A landscape with many valleys, sampled at points; each row gives a point and its height.
From any point a ball rolls to the lowest of the 2 points nearest to it. It stops when none of these is lower. Distance is the straight distance between rows; heights are no part of it.
z_536 (h 48.6): [ 13  15  -9 -22 -15  25 -26 -23 -31  12  -1  -6   2   0   0   5  -3  18
   1  -4   2 -28  29  19  13  16 -17  13  -7   1 -11   7  25  22 -35 -10
  18  27  28  -1   0 -22  11   4  18 -11  13   4  15   1  -3   1  -5   3
 -21]
z_633 (h 32.3): [ -5  10 -21 -27   6  24   5 -15 -15  -6  -5  25   6  -7  10 -12 -11   1
 -13 -10   3  -7  27  22  27  21  11  26 -22  13 -29 -13 -31  -7  -2  -5
  -1   8  -8 -20  -6 -14   5   2  -2 -12  10   0   7  -5  -1 -14  12 -10
 -26]
z_106 (h 28.9): [  5  -4  46   4  19   2   2   4   1  17  15  29  -9 -12 -14  17   1   1
 -22  23  -9  36 -11 -11   4 -15   1  -7  -4  -8  15  16 -32  17 -29  11
  -4  25   7   0  27  27  -8   2 -19  22  12 -42   2 -14 -18   8   7  20
  21]
z_378 (h 60.2): [ 22  12 -21   4 -36 -12 -20   0  -3 -14   3 -12  -6   0   4   6 -22 -26
 -13  16  -2  -2 -15  -8  28   5   7  -1   4 -34  10   8 -24 -52 -10  -6
   0  22  32  -2 -10 -15  -8  11  30  10  15   5 -23 -27   1 -28  31 -32
 -22]
z_454 (h 32.9): [-15  -2  -3  -7  29  19  11  -3   6 -10   4  -2  20   2  10 -20  -6  13
  16 -23  -6   5  17   0  -7  29   9   4   0  16 -14 -18   7  21 -14   2
 -18  15  29   0   8  -5   3   9  -7 -23 -14  11   0  15  30  -9 -19  21
  -2]
z_280 (h 42.7): [-22 -16 -16   9   3   6  23   8  33 -28  10 -12  14  -7  21 -20  15 -16
   2  -1   0  -4   4 -13 -16  17  13   4  -6  -6  -6 -23  13  -4  25   6
   2 -17   3  -5  -9  -7  -5  -2  -3 -20 -12  16 -25  13  31  -5 -25  -8
   0]
z_216 (h 72.9): [  5   6   5  -7  -8  11 -24   7 -22  33  16  12  -8   6 -37   6  -6  18
   4  15 -11 -10 -15   5  -8  -9 -23  -4  -5  -9  10  -3  23  33 -19   5
   2  30  -8  17  16 -15  26  -7   7  20  21 -14   6   9 -14  -5 -15  18
  25]
z_716 (h 39.7): [-13 -11   5  12   5  -1  16  16  55 -27   7 -22  -1 -15  18 -20  21 -24
  -2  14  -2  -3 -14 -16  -6   5  17  -1  -2 -16   6   4  17  -9  31  11
  14 -30   3 -16 -10  -6  -8   2 -10 -19 -19  17 -32   4  20  13 -20  -9
  -5]
z_932 (h 57.3): [-26 -10  14   4 -10  -5  -6  -3  -5   3   1  10  -3 -11  -6 -16   6  -5
 -16   8  20   7  22  -1   4  -7  11   4 -12   4  -6   6  -8 -20  -3   0
  -2  17 -19 -17  21 -10  18   3   0   3   5 -49 -21  -6 -32  10  -5 -18
 -10]
z_569 (h 33.7): [ 22  -9  28 -12  42   0   1 -13   0  -5  19  18 -23  -6   7   4  -5   4
  -3  -3   5  19 -12 -14  18  -2  11   9 -14 -21   1   3 -25  20 -48   4
  22  33  23   1 -13  16  -2  24   3  -1  24 -24  -4  -6 -35 -39 -10  16
  -3]
z_316 (h 44.3): [ 12  22  -4 -22 -15  22  -3 -26 -18  14 -22  -5  10  10 -10   2  -8   4
  -8   5  -9 -26  39  13  13  22  -8  12 -20  10 -11  11  11  10  -9 -10
   6  21  20  -8 -20 -21  -4  -1   5 -13  11   7  26  11   2   5  -4  -8
 -24]
z_501 (h 49.7): [ 27  11 -41 -10 -12  -5 -13  -4 -11  -3  -4  -5  -3  13  -2  -8  -3   7
  10  -8   0 -20 -18 -11  -3   6 -10  21  17  -8  31  -4  24 -26  12  10
  -1  24  16  10 -20  -6  -2  18  36  -7  26  34   0   4   0 -13   5 -17
 -10]
z_415 (h 45.7): [  5  -7  18  -3  11   2   5 -18   0  20 -16  17  -5  17 -39   6  -6   7
   5   9  -5  -6  -1 -13 -10   3   5 -18  -1  18  21  -5  32  24  16  -1
   5  30  37   8 -19   6 -15   8  10  -3  15  14  16  18  19  28 -23  18
   1]
z_10 (h 9.3): [  5   5 -22  -8 -29  -8   2 -20   1 -16 -13 -18  14   1  12 -14   3  -7
  -3  -7 -12   4 -17  -5  21   2 -12  11  11  -6   0   8 -16 -33  14  -3
   6 -15 -12 -17 -24 -11  -8   3   5  -2   7  30   1  -8   0   0  10 -16
 -13]
z_441 (h 70.1): [-21  -4  32  -2   9  -1   0   0  28 -17   3 -18   8  -1  27  -1  10  -7
  12 -18  -2  12  12 -18 -15  12  20  11 -12  -3  -3  13  17   5 -28  -2
 -11   6  28  13   0   2  -2  20 -14 -28 -24 -14 -32   2 -19   3 -26   3
 -12]
z_297 (h 26.6): [-11 -10 -19  -1  14  23  11 -11  -6 -14  18   8  20  -2  -9 -18   2   5
 -10 -18  18  13   1   5  -3   9  11  -1   0   5  -8 -34 -10   3 -13  17
 -11   3  14  -1  -5   0  12   3 -13 -23  -4   7  -9  -3  26  -5 -22   6
   1]
z_270 (h 43.7): [ 15 -15   6  -5   9 -16   4   6  17 -19 -10  -3 -15   6   8   5   7  -1
   7  -4  -3   2 -22   0  -5  -5   0  13  14  -6  17  -5  28  11   9  10
  28 -15   4  -4 -11  14 -13   1   7   7  10  25   8 -12   4   7  -6  -9
   2]
z_521 (h 22.2): [-17   6  -1  -2 -25  -7  -8  -2   2   8  -4 -19   3  -1 -29 -19  22  10
  -5   6   6  16   0   9  23 -12  -4 -12  -6  -5 -11   4 -16 -25  18  -2
   8 -15 -52 -18   4 -21  24 -14  -4   1 -10 -13 -16  -7 -13  15   3  -4
   1]
z_973 (h 54.5): [  3  13  -3   7 -26  16  -8  -7  11   4  21 -39   9  13  17   4  15  13
  37   0   8 -25 -16 -17  -6 -13 -35  18  33  20  -1  16  28  -3  -7  11
  11 -31 -39   7  -1   8   9  -6 -12  19 -12   0   6  -1 -11   6  -9  -6
   5]
z_257 (h 69.4): [ -3   4  15   3   2   8 -18  18 -19  20  18 -15   5  10 -27   8   0  15
  17   2 -13   2 -16  10 -24  -9 -21  -7   2  -5  -1   6  21  35  -3   1
 -23   3 -28  21  39 -19   8 -17 -14  12   0  -9  12   8 -15 -18  -5  10
  35]
z_308 (h 6.1): [ 26 -11 -16 -15 -20  -2   1   2  -5  -2  -9 -12   4   0   5   1 -17   0
  24   2 -26 -14  -3  -5 -10   4  -1  -4  14  13   1   0 -19 -16  29   7
 -15   7  15   4   5  29 -11 -19  23   9  11  41  20  -6  31 -23  46  -2
   7]
z_914 (h 36.9): [ 27 -14  20 -16  25  -7  -4   7   3 -18  10  10 -26  -3  12  -4 -16  -3
 -12   2   3  17 -15   1   0   4  15  18 -12 -21   8  -3 -19  10 -34  10
   8  24  21   2  -8  12  -6  18  11   8  15 -10  -8 -20 -19 -37   7  -3
  -9]
z_646 (h 37.9): [-14   0 -13 -18   6  10   9   0  -7  -9   6  20  -1 -17  23  -7   5   1
 -14  -8   4  -4  26  28  22  12  12  26 -16   3 -35 -19 -13   4  -4  -8
   6  -6 -19 -20   7 -16  16  -6  -7  -6   6 -21  -6   3   1  -8  -9  -6
 -12]
z_733 (h 65.2): [ -9  15   1  20 -12   6 -24  12 -35  24  14 -21  12  11 -32  -5  -5  11
  20   4  -9  -8 -15  -7 -26  -2 -17  -7  18   5  20   0  10  -7  -1   0
 -27  25 -19  34  39 -22  21  -6  -2   8 -11   1  13  15 -14 -22   0  -2
  34]
z_781 (h 30.1): [  1   3   0  11 -30  13 -12 -13 -11  23  -9 -15  -8   6 -29 -12  23  17
  16  -6  -7 -24 -11 -19 -16 -14 -11  -2  15   3  24 -10  34   0  33   2
  -5   2 -28  18  -3 -12  14 -12  17 -11   5  22  11  12  -4  15  -9  10
   3]
z_667 (h 55.1): [  5 -15  -5   4  21  -1  -3   2  -1   0  -8  10  12  -3 -10  -2 -24  16
  21  -7 -10  -6  -5  -1 -28   5  -3 -15   2  22  11  -8  16  20  35   9
 -23   9  -6   7  21   1  -6  -2 -10   8  -4  -3  13   1   5   1  15   1
  17]
z_619 (h 27.2): [  5 -14  31  10   8 -10  24 -26   0   9   1  17 -31   9   7  10   3  -9
 -16  19  25   1  11  -8  37  -4  20  -3 -18 -16 -13  21  -1   8 -20  -5
  16   8  19  -6 -13  25 -23  14   5  -5  19 -54   3   6 -37  -7 -16   6
 -12]
z_630 (h 37.3): [  2  17  -4   6  -1  -4   8   3 -27   6  15 -12   9   7 -30 -15  15   5
  17 -12 -21  -2   0   4  -8 -21  -8 -21   3 -19  -5  -8  -7  -3  43 -15
 -27 -17 -39   2  34 -11  -2 -32   0 -20   1  27  19  16   0 -17   9   0
   8]
z_495 (h 54.0): [ 20   8 -51  -6 -15   3 -22   9 -19   0   6 -18   5   7  -5 -17  12  15
  12  -8  -2 -16 -14  -4   9   1  -3  13  13 -18  13 -12  18 -36  16   9
 -11   1  -3  18  -8 -11  17   1  33 -10  18  28  -8   9   9 -17  -1 -13
 -11]
z_291 (h 19.6): [-14 -10 -10   9  11  13  14 -13  -3  -9  11   6  29   4 -32 -11  -2  10
 -10 -10   6  15 -11 -31 -14  -2   5 -21   8   9   6 -19 -12  -8  -3  10
 -15   2  19   4 -16   2   6   6 -15 -12   1  29  -3  -5  35   4 -17  20
   4]
z_572 (h 34.3): [  3  -2  42 -11  13  10  11  -4   0  14  11  23  -3  -3 -16  23   6   0
 -35  22 -15  26 -11 -11  34 -14   2  -2  -5 -16   5   9 -31  21 -41   4
  13  14  14  -5  -1  21  -8   5 -20  26  28 -29  18  -5  -6   8  -7  30
  12]
z_510 (h 53.9): [  3  -5 -34  11  10  -2  21  13   1  -5  -9  -3   9  -5  16  -3   1  -9
  13  -5 -11 -13   2  25   0  11  -7  -8  12  20 -14 -23  -3  -5  24 -10
   8 -23  -2 -11   2  -3  -3 -13  -4 -16 -15  27  19  19  42   7  -1  -1
  21]
z_412 (h 21.2): [  1  15   1   4 -41   7  -9 -17 -14  16  -5 -42   4  10 -36 -16  28  16
  21  -1  -6  -7 -23 -14  14 -18 -16  -5  16 -10  15  -2  13 -20  18  -3
   7 -12 -40  10   5 -12  23 -15  10   4  -2  25  11   8 -12   4  -3  11
   6]
z_540 (h 43.6): [-14   2 -24 -10  23  -9  21   3   2   1  -4  29   7 -13  40  17  -4  -2
  -1 -11  11 -14  32  24   1  17  16  13 -13  21 -31  -6  -2   2  -6 -15
  11  -1   6  -8  -7 -12  12  17  -8   0 -12  -1   2  15  15   3 -10   5
  -2]
z_701 (h 45.2): [  9  18   4  15  -8  -4 -40  28   6 -10  -5  -9 -14  -6  24   2 -26 -19
   1  14  -8   2 -19 -13 -15   7  -3  19   8 -11  28  12   3 -28 -26   4
 -11  25  28  15  12   2  -1  15  12  11  -8 -10 -16 -10 -13 -25  16 -33
  -2]
z_895 (h 44.4): [-10  14  -7   5  -9  -1  17   8 -28  15  17 -18  10   3  -8  -7  21   6
  12 -13 -18 -11  14  23  -1  -1  -3  -6  -2   1 -24  -8  -1   0  25 -11
 -16 -19 -38   6  36 -17  14 -30 -11 -15 -14  14  26  26   6  -5 -10  -2
  10]
z_138 (h 51.9): [  4  -8  -4   7  28   6   4  -2   2   0  -6   4  26 -18   4   5 -35  24
  25  -5 -11  -4   4  13 -10  18   5 -11  -5  32  -8  -4   2  27  17   1
 -23   4   0   1  23  -3  -2   6 -20  13 -31 -15  17   7   9  -1  18  13
   9]
z_818 (h 20.0): [  0  -5   0   6 -10 -13  -4  11  -9  -4  -2   8  -3   6 -14   1   0   3
  -7   2 -11  23   0   7 -13 -19  -6 -18   8  -4  -2  -4 -24  -8  14  -5
 -19 -16 -13  -8  24  11 -10 -25  -3  -4   4  -2   3 -23  10   0  27  -7
  15]
z_971 (h 51.1): [  5  -9  24  -3  18  -3  17 -14  -3  -7 -11  19  -3  18 -26  16 -14  -6
 -17  17   5  24  -3 -14   9  -3  18 -20  -1   6   7  -6 -18  -1 -13  -1
   7  23  38  -5 -22  27 -27  13   1   8  23   6  18  -5  12   2   7   7
   0]
z_820 (h 47.9): [-17 -10 -20 -10  18 -27  27  -1  10 -24 -11   5   4   4  42  10   5 -13
   0 -11  10  -1  16  15  -6  16   7   9  -5   8 -20  -4 -13 -16  -2 -13
   6   3  23 -10 -23  -1 -17  15   5  -9  -7  20  -1   7  26   6   1 -14
   0]
z_535 (h 52.3): [-15 -18   8  -2 -15  -9  -7 -10 -13   3  -1   0 -12  -6  13   3  10  -3
  -5   0  25  -3  19  13   9  -3   3   9  -9   0 -10   6  11  -9 -34  -7
  23  12  -6  -9   6  -6  14  12  14   5   7 -34  -7 -10 -33   9 -12 -16
  -9]
z_553 (h 50.6): [ -3  12 -27   9   3   5  20   9 -22  14   7   4   5  -2   5   6  14   3
   3  -1  -7 -13  23  40   6   5  -5  -9   0  13 -28 -15  -7   4  17 -12
   6 -29 -29  -6  19 -16  15 -24 -13 -13 -16   4  18  25  22   4  -6   7
  21]
z_994 (h 40.4): [ 14  -5  17 -14  16  -9 -22  22   7 -20   0  -5 -14  -3  16   4 -13  -3
  -7   6 -14  15 -20  -7 -10   4   5  22   5 -18  20   8  -7   0 -40   3
   1  24  33   7   3  -1  -5  18   7  12  10   2  -4 -15  -8 -25   3  -7
   2]
z_122 (h 48.2): [ -5  -3  27  -9  33   0  13 -10   7   3  -8  22  -2  20 -45  10  -5   4
   1  20  -4  15  -4 -22   7  -5  10 -22  -5  12  11  -9   8  13  10   3
   2  26  43   5 -25  15 -23  13   8   2  32  23  18  17  30  16 -14  21
   0]
z_483 (h 44.8): [-25   9   0   2  -1   4  12  -6 -10   8  -1  26 -13   8 -42   5  24   9
 -27   5  38  25  -2   9  18 -27  -9 -21   7  -9   4 -10 -16   5  10   9
 -12 -11 -27 -19  11   7  -7 -14  -7  -4   7 -27 -10  -2 -22   8   8   6
   4]
z_94 (h 46.6): [ 24  -4 -11  -9 -14 -15  -6  -7   1 -12 -17  -1 -12  14   7   3  -1   0
  10  -2  -5 -11 -16 -10  -6  -3  -1  16  18  -2  30  -2  25  -9  12   3
  15  14  11   1 -16   7 -13   9  26   4  26  26  12  -4  -5  -2  11 -18
  -3]
z_479 (h 50.8): [-15  -6 -38   1   6 -16  25   0  12 -16 -12   0  11   0  43   5   7 -16
   6  -5  -2 -10   4  14  -1  14 -11   6  19  15 -17  -9 -15 -19  13 -12
   6 -17  16 -11 -20  -9 -16   3   2 -13 -15  40   8  17  45   9  -2 -10
  14]
z_331 (h 47.4): [ -5  -8  -4   1 -13 -19   2 -11   4  -7   8 -18  -6  -5  36   8  18  -3
  -1  -8  23   4   0  11   0   4  -4  18   1   0  -3  25   5 -11 -38   1
  30  -5  -1  -5 -15  -7   3  17   5   1 -19  -6 -13 -15 -25  24  -8 -21
 -14]
z_202 (h 54.6): [ 13  -4  15  -4 -16   1   3 -18 -11  -9 -10   0   4   9 -11  11 -18 -23
 -27  11  -6  25 -11 -12   3   4   2  -3   6  -5  10   4 -38 -21 -24  -9
  10  20  32  -6 -23  11 -22  10   5   7   9  15   7 -31  10  -3  26 -15
  -4]
z_425 (h 30.4): [  0   6  -2  11 -14  -5  -5   7  -8  -6   2  -9   0   6 -25  -9  16   3
   8  -4 -23  13 -13  -1  -3 -28 -10 -19   9 -25  -3  -7 -15 -15  34 -14
 -12 -32 -33  -7  24  -3  -1 -33   2 -15   8  24   1  -7   7 -12  18  -2
   8]
z_477 (h 40.9): [ 19 -13  10  -1  16 -29  18   0  19 -26   0  -5 -19   4  17   2   2 -10
  -8   0   6  14 -16   5   2   4  10  11  -1 -15   7   7   1   2  -2   7
  36 -16  12 -10 -21  14 -26  10   8   0   1  17   0 -20  -3   6   0 -16
 -10]
z_761 (h 5.2): [-12  -3   4   0 -38   4  -9  -6  12   6   2 -43   2  -3 -23 -28  32   5
   6   7  -1  11 -21  -6  12 -11  -1 -14   6  -9   2   0   9 -17  18  16
   3 -20 -41  -3  -1 -25  27 -11  -9  -3 -14   8 -12  -7   0  12  -2   5
   3]
z_318 (h 65.8): [-15  -1  17   1  11  17 -45  12  10  -4  -4 -26   8  -2  29  -3 -14  -4
  10 -22  -4  -6   4  -7 -21   8  -8  26  -3  13  -4  12   9  15  -8   0
 -21   2  -6  14  26  -8   7   3 -24   1 -16 -24 -10   0 -16 -14  -3  -9
  -2]
z_731 (h 24.2): [  7  -5  -7 -22  -5  12  16 -13 -10  -7  -7  26   6  -9   7  -8 -31  -3
 -14 -10   0  -4  25   1   2  13  13   9 -17  18 -10  -8 -37  -4  14   6
 -10  21 -10  -7  -5  15  -2  -9   5   4   2   5  -2 -10   2 -20  35  -1
 -20]
z_539 (h 52.1): [ -4   0 -15 -15 -14  19 -13 -12 -23   3  12  -9   4  -5  29  11   8  23
   9 -14   9 -23  24  24   6  15  -8   5  -1   5 -28   2  32  28 -37  -7
  12   4  18   1   4 -12  13   1   5 -10  -6   3  15   1  12   8 -10  11
 -11]
z_750 (h 15.9): [ -1   3 -26   3 -18   4   5 -19   3 -15 -15  -8  19   6  -8 -12  -3  -8
  -5 -14  -7  -1 -19 -15  15   0 -25  -7  16  -1  -7  -1 -23 -29  20 -11
  -3 -21  10 -11 -32  -3 -21  -4   4 -10  13  57  14  -8  22   0   7  -8
 -12]
z_284 (h 57.5): [ 17   2  -9  -4 -33   8 -11  -8  -8  -9   1  -3   6   6 -16   7 -27 -24
 -20  13  -7   4  -6 -10  12  -2   4  -4   7 -16   2  -6 -43 -32 -11 -11
  -4  22  33   2 -15   3 -13  -5  21   9  24   9  -4 -34   8 -26  34 -22
 -15]
z_419 (h 22.6): [  6  -9  17   2   0 -15  23 -25   4   6 -14  23 -27  12  -8  16  -5 -10
 -20  13  24  -8  12  -8  18  -7  21 -13 -21  -4  -1   7  11   5   4 -10
  25   5   1  -6 -33   5 -13  16  11   6  19 -23   5   9 -29   9  -9   0
 -20]
z_368 (h 75.6): [ 11   5   3 -19   3  19   5  -3 -11  24  19  19  -4   2 -33   8   3  21
 -14   7  -1  -1  -3  13  15 -11 -29  -7 -11 -14 -14  -8  16  51 -18  10
   5   9   3  -3   4   3  13 -10 -10  10  28 -14  11   3   2   5 -18  29
   9]
z_878 (h 59.6): [  8  -3 -42  -5  -9   4 -18   7 -20   3  11 -14   3   4   0 -12  30  11
  24 -14  -2 -11  -1  16  -4  -4  -1  12   7  -9   2 -21  16 -19  21   6
   1 -14 -31  17  10  -3  28 -13  21 -15  13  22  -4   9   6 -10  -3 -11
   7]
z_597 (h 24.7): [  2  13   5   8   3 -24  18   4  31   7  -4  10  -1 -18  10 -13 -11 -20
 -24  12   7   6   6  -4   3  -5  17   1 -13  -5   6  29 -33 -12  15  -4
   7 -31 -20 -13 -25  -7   1  16  -6  13 -24  -6 -19   1 -13  26   8   6
 -24]
z_804 (h 20.4): [  9 -10  36   9   9   4  -3   9  -7  12  10  21 -18 -16  -6   3  -5  -9
 -19  17   7  29   4   1  -5  -6   8  -7  -5   3   9  14 -33  11 -17  11
 -16  15   0  -5  27  34 -13  -6  -5  11  -7 -50  -9 -26 -24   2  26   0
   8]
z_933 (h 55.7): [ -1  31   6  17 -26  -5 -33  28 -12   8   0 -12 -11   2 -22 -11 -10  -4
  -5  34 -22  10 -21  -7   8  -4  -6  -6   0 -31  19   4  -1 -37 -11  -3
 -16  17  -3  11  28 -17  20  -8  15  19  -2 -22 -18  -3  -4 -27  14 -14
  14]
z_612 (h 6.2): [  0 -13   9   6   1  -7  -5  16  -3  -2  16  17 -11  -3  -7  -1  -2  -2
 -22  10   5  33  -1  10  -9 -16  -1 -10   4  -5  -1   3 -42  -4  -6   6
 -19  -6  -1 -13  27  24 -13 -15  -5  -4   5 -27 -10 -33  -2   2  25 -16
   6]
z_811 (h 68.1): [-21  -4  17   3   6  15 -21   0  25 -13   4 -29  14   0  42   5   4  -6
  15 -24   8  -5   3 -14 -25  12   3  27  -6  15   0  19  21   9 -19   7
 -11   1   8  14   4   3   4  17 -23 -13 -24 -12 -22  -1 -16   2 -21 -11
  -8]
z_141 (h 60.9): [ -5  29  -8  27 -16  -2 -25  24 -29  19   9  -2  -1  11 -38   0  -8   5
   5  20 -21  -6 -26 -16 -15  -7 -14 -13   9 -19  24  -4   4 -32  -2  -1
 -20  22  -7  27  27 -17  21  -9  15  15   2   1   1  14   1 -27   4  -5
  29]
z_352 (h 41.1): [ -7 -15  14  18  17  -1   2  14  20  -9  21  -2   0  -6  -3  -6  11 -11
  -8  -1  14  29  -9  -2 -13  -4  14  -6  -4  -3   3  -3   7   7 -12  23
   0 -23   4   6   1  16   3  -1 -22  -9 -16 -16 -23 -11  -3  19 -26   1
   3]
z_614 (h 37.2): [-27   2  -2  -6 -15  12   3  -8  -6   8 -10   2 -10   5 -47   1  32   1
 -27  17  35  18   0  10  37 -21  -1 -20   1  -6  -6  -5 -22 -22  11  -2
  -4  -6 -33 -30  -5  -5   2  -8  -3  -5  15 -32  -8  -8 -23  14   7  -9
  -5]
z_735 (h 51.0): [ -8  10   0  18 -17   1  -6   8   8   8   2 -19   9   7  14  15   6  14
  20  -4   7 -21  -7  -6 -14 -14 -24  -1  16  20   1  19  30  12   6   4
  15 -35 -32   6   3   5   8  -6 -17  23 -20  -5   4   6  -9  21  -3   2
   4]
z_39 (h 41.2): [  3  -5  -9  21  16 -11   4  28  26   2   4  11  -6  -8  19  21   2 -20
  -5   8  13  -9   3  27  -6  -7  -3 -16   8  -1   5   0   8  18   2  -6
  27 -48 -15   2   1   9  -2   0 -14  12 -24 -13 -11   7   5  23  -9  11
  13]
z_159 (h 58.4): [ 10 -10  -5   3  12  -5 -11  19   4  -7  -4   2   8  -2   1  -8 -17   2
  25  -9 -15 -15 -11 -12 -31  -3  -8   3   3   7  13  -4   8   5  53  11
 -20  -6 -21  10  20   7 -10 -16  -2  12   8  12  -2  -5   2 -19  26 -15
  11]
z_130 (h 37.4): [ -8  -2  10 -10  24  12  14  -7   2   9   7   8  16  -1  -5   5  -1  16
  19  -9   0   2  16  -1   5  14  10 -11  -6  13 -10 -11  22  31 -26   5
 -14  18  42  11  -9   6   5  11  -8 -18  -8  -7  -2  18  22   7 -31  42
   1]
z_165 (h 48.0): [  0   1  17   4   7  -5  12 -10   3   3 -22  13  19  -7  16  10 -37   4
  11  -8  -8   5  16  -6  -3  16  11 -14  -3  30   3  11 -13  14 -16 -10
 -12   9  17   1   8   5  -7  15 -14  17 -36 -15   3   0   2   2  21  27
  -2]
z_964 (h 46.4): [ -3   2   4  11  -3  -9 -11  24  11   4   1 -15   2  -3  37  31   0   0
   8   1   1 -10   2  22  -9  -6 -17   3   3  12  -5  28  18  17  -8  -5
  15 -38 -18  -3   2  17   0  -2 -18  20 -18 -19   3 -10   0  24   6 -11
   3]
z_863 (h 16.5): [  4  -1   7   1  -6 -15  10 -10   1   8 -31  29 -24   4 -11  17  -1  -5
 -12   1   6 -16  11  -5   2 -15   9 -16 -10  10  11  -7  18   3  26 -12
  14   3 -11  -3 -23   4  -8  -3  11  10  16  -1  15   9 -12  24   4   3
 -10]
z_763 (h 44.6): [ -8  19  20 -16  14   6  16 -15   0   3 -17  25  11  -1  15   4 -29   1
   0 -11  -1   0  35  -7  16  22  18  -8 -14  19 -14   1 -22  19 -24 -21
  -9   9  22  -6   2  -3 -10  13  -6   0 -25 -14  -1   9   3  -7  12  37
 -16]
z_839 (h 47.1): [-11 -11  -1  10  16   5  11   1   0   5  14  25  -7   2 -27   5  20   4
 -15  -3  30  25  -7   5  -2 -16  -4 -24   4  -1   2 -20   4  16  -5  21
  -5 -13 -12   1  13  15   3  -7 -17  -4  -2 -24 -11  -2  -7  10 -16  19
  18]
z_518 (h 30.6): [ -3   8   4  18  33 -29  12  29  37   0   4  15  -5 -26  26  -4  -6 -29
 -13  16   9   4  12  -6 -22  -7  21   3 -10  -3   2  23 -26 -10  27  -5
   0 -30  -8   0 -17   6  -4   6 -10   6 -20  -7 -21  11  -7  30   1  -8
  -5]
z_611 (h 44.0): [ 11  -1   8   6  10 -24  21  -5  13 -16   5 -10  -8   5  33  14   3  -5
  -5 -10  15   6  -6   9   0   8   1  15  -3  -8   4  31   1   6 -33   0
  33 -19  14  -6 -20   7 -16  26  -2   2 -21   5 -11 -16 -15  20  -6  -9
 -12]
z_376 (h 16.9): [  0  14  -8   0 -26 -18  14 -10  18  -4 -20  -7   4  -7  19  -8   4  -7
  -8  -2  -6  -2  -8  -8  10  -4  -8  10   2   4   4  20  -6 -22  15  -2
  16 -26 -26 -16 -27  -9  -1   9  -5   9 -13  17  -3   3  -9  18   4  -3
 -11]
z_592 (h 40.1): [  1  29  11 -16  -6  22  13 -23 -12  11 -20   4  14   6  -8  -5 -26   7
 -10  -2 -10 -20  36  -3  12  22   1   3 -26  13 -18   7  -4  23  -7 -14
  -7  11  15  -8  -8 -18  -5   0  -4  -1  -6   6  23  17   6  -2   0  19
 -26]
z_244 (h 30.8): [ 12  -6  26 -15  22   7  11 -24  -7  10  13  28 -25  -2  18  10  -6   2
   4  -5  20  -5  11 -12  39   2   3  -1 -15 -21 -22   4  -4  36 -39 -10
  17  25  33  -8  -6  30 -16  18  12 -12  19 -47   2   2 -37 -29  -9  22
 -16]
z_178 (h 21.3): [ -6  -5 -15   9  -3  20   7 -10   3  -8   5 -18  20  -5 -35 -20   9   5
 -10  -8  -7  -3 -27 -27  -1  -8 -11  -9  16  -7   0 -19  -6 -14  14   5
  -5 -16   5  -2 -20  -9   1  -5  -3 -14  13  54  13  -7  35  -4  -9   9
   1]
z_12 (h 23.1): [ -4   2   2  15 -14   2  -3 -14  -2   6 -28  14 -12   5 -30  -3   7   7
  -5  -4  -3 -13  -1 -19  -7 -19  -4 -16   3   7  21 -11  27  -1  39  -9
   2   3 -20   6 -13  -9  -1 -11   7  -2   9  17  10   8  -5  28  -2  13
  -4]
z_145 (h 50.5): [  6  28   6   8 -26  -1 -40  20  -4   4 -11 -26  -6  -1   8 -18 -15  -5
   7  14 -16   3 -14  -6   6   7 -10  20   7 -15  16  10  -3 -32 -23  -4
  -8  17  -3   8  22 -18  21   2  12  17 -14 -19 -15  -2 -17 -27  15 -18
   2]
z_946 (h 42.0): [  1 -15   8  -3  15   5   1  -8  -2  27   5  18   3   5 -25  11 -10  22
  16   2  -5  -7  -2  -3 -13   5   1 -21  -3  17   4  -2  39  45   6   5
  -8  19  24  12  -3   7  -1   4  -2   2   0 -15   5  14   9  25 -29  30
   7]
z_579 (h 55.4): [  0 -16 -16 -17  -5  14 -18   8  -9  -3  13 -18  -1  -2  28   2  17   9
  14 -11   4 -16   9  29  -3  15  -1  20   4  -5 -14 -15  37  26 -25   6
   1  -1   6  14   9 -11  15 -11   8  -9   4  -4   4  -1   7  -5 -19  -5
   6]
z_892 (h 15.8): [ 14 -12 -15 -20  -3   1  17  -1  -4  -5 -12   7   4  -6  11  -5 -22   0
   7  -6 -16  -6  18  10  -5  13   8  -1  -7  21 -12 -10 -24  -3  24   9
 -10  11   5  -6  -5  19 -11 -16  13   4   1  25  14  -5  28 -14  38   0
  -3]
z_622 (h 60.1): [ -8 -18 -24 -10  -9  -7  -9  11  -5  -5   5 -12  -5  -5  20   7  40   1
   7  -8   3  -5   8  23  -8  -5   6  12   4  -4 -10 -20  26  -6   5   4
   5 -15 -22   9   2  -6  17 -16  10 -10  14   0  -4   2   2   5 -16 -18
  14]
z_515 (h 35.9): [ -9  -6  13  20  28 -19  14  20  47 -18  14  -6  -7  -8  20  -4   8 -22
  -2   7  12  12   3  -5 -13   1  28   1 -10 -10   3  15   6  -5  10  10
   9 -27  14   4 -15  17 -13   9 -11 -17 -20  -2 -27   7  -4  26 -28 -10
  -9]
z_443 (h 36.8): [  0   2  -4  21  25 -25   1  30  26   4 -14  23 -13 -20  21  24  13 -20
  -6   8   9  -7   9   9 -21 -23   4 -10   4   4   3   4   1   1  30 -13
  12 -33 -26   3  -6   1   2  -3 -13  18 -18  -5 -10  11  -2  24   4   6
  15]
z_548 (h 62.4): [  4   2  -1   2   9   9 -36  25  -4  -3  -1 -21  11   5  21  -7 -25   0
  24 -15 -13 -20  -9  -3 -23   9  -8  27   3  11   2   4   3  -3  22   6
 -37   4 -15  17  31  -3   2  -6 -15  10  -7  -5   2   6  -6 -37  19 -16
   7]

Call two points neighbours if one is among the 2 nearest of the other. Go from one point of each pair to the other, from neighbour to neighbour, staying as low as possible. Name the highest point that can't be avoided.
z_10, z_291 -> z_178
z_863, z_761 -> z_781
z_592, z_291 -> z_159
z_863, z_515 -> z_839
z_308, z_291 -> z_510
z_10, z_612 -> z_971
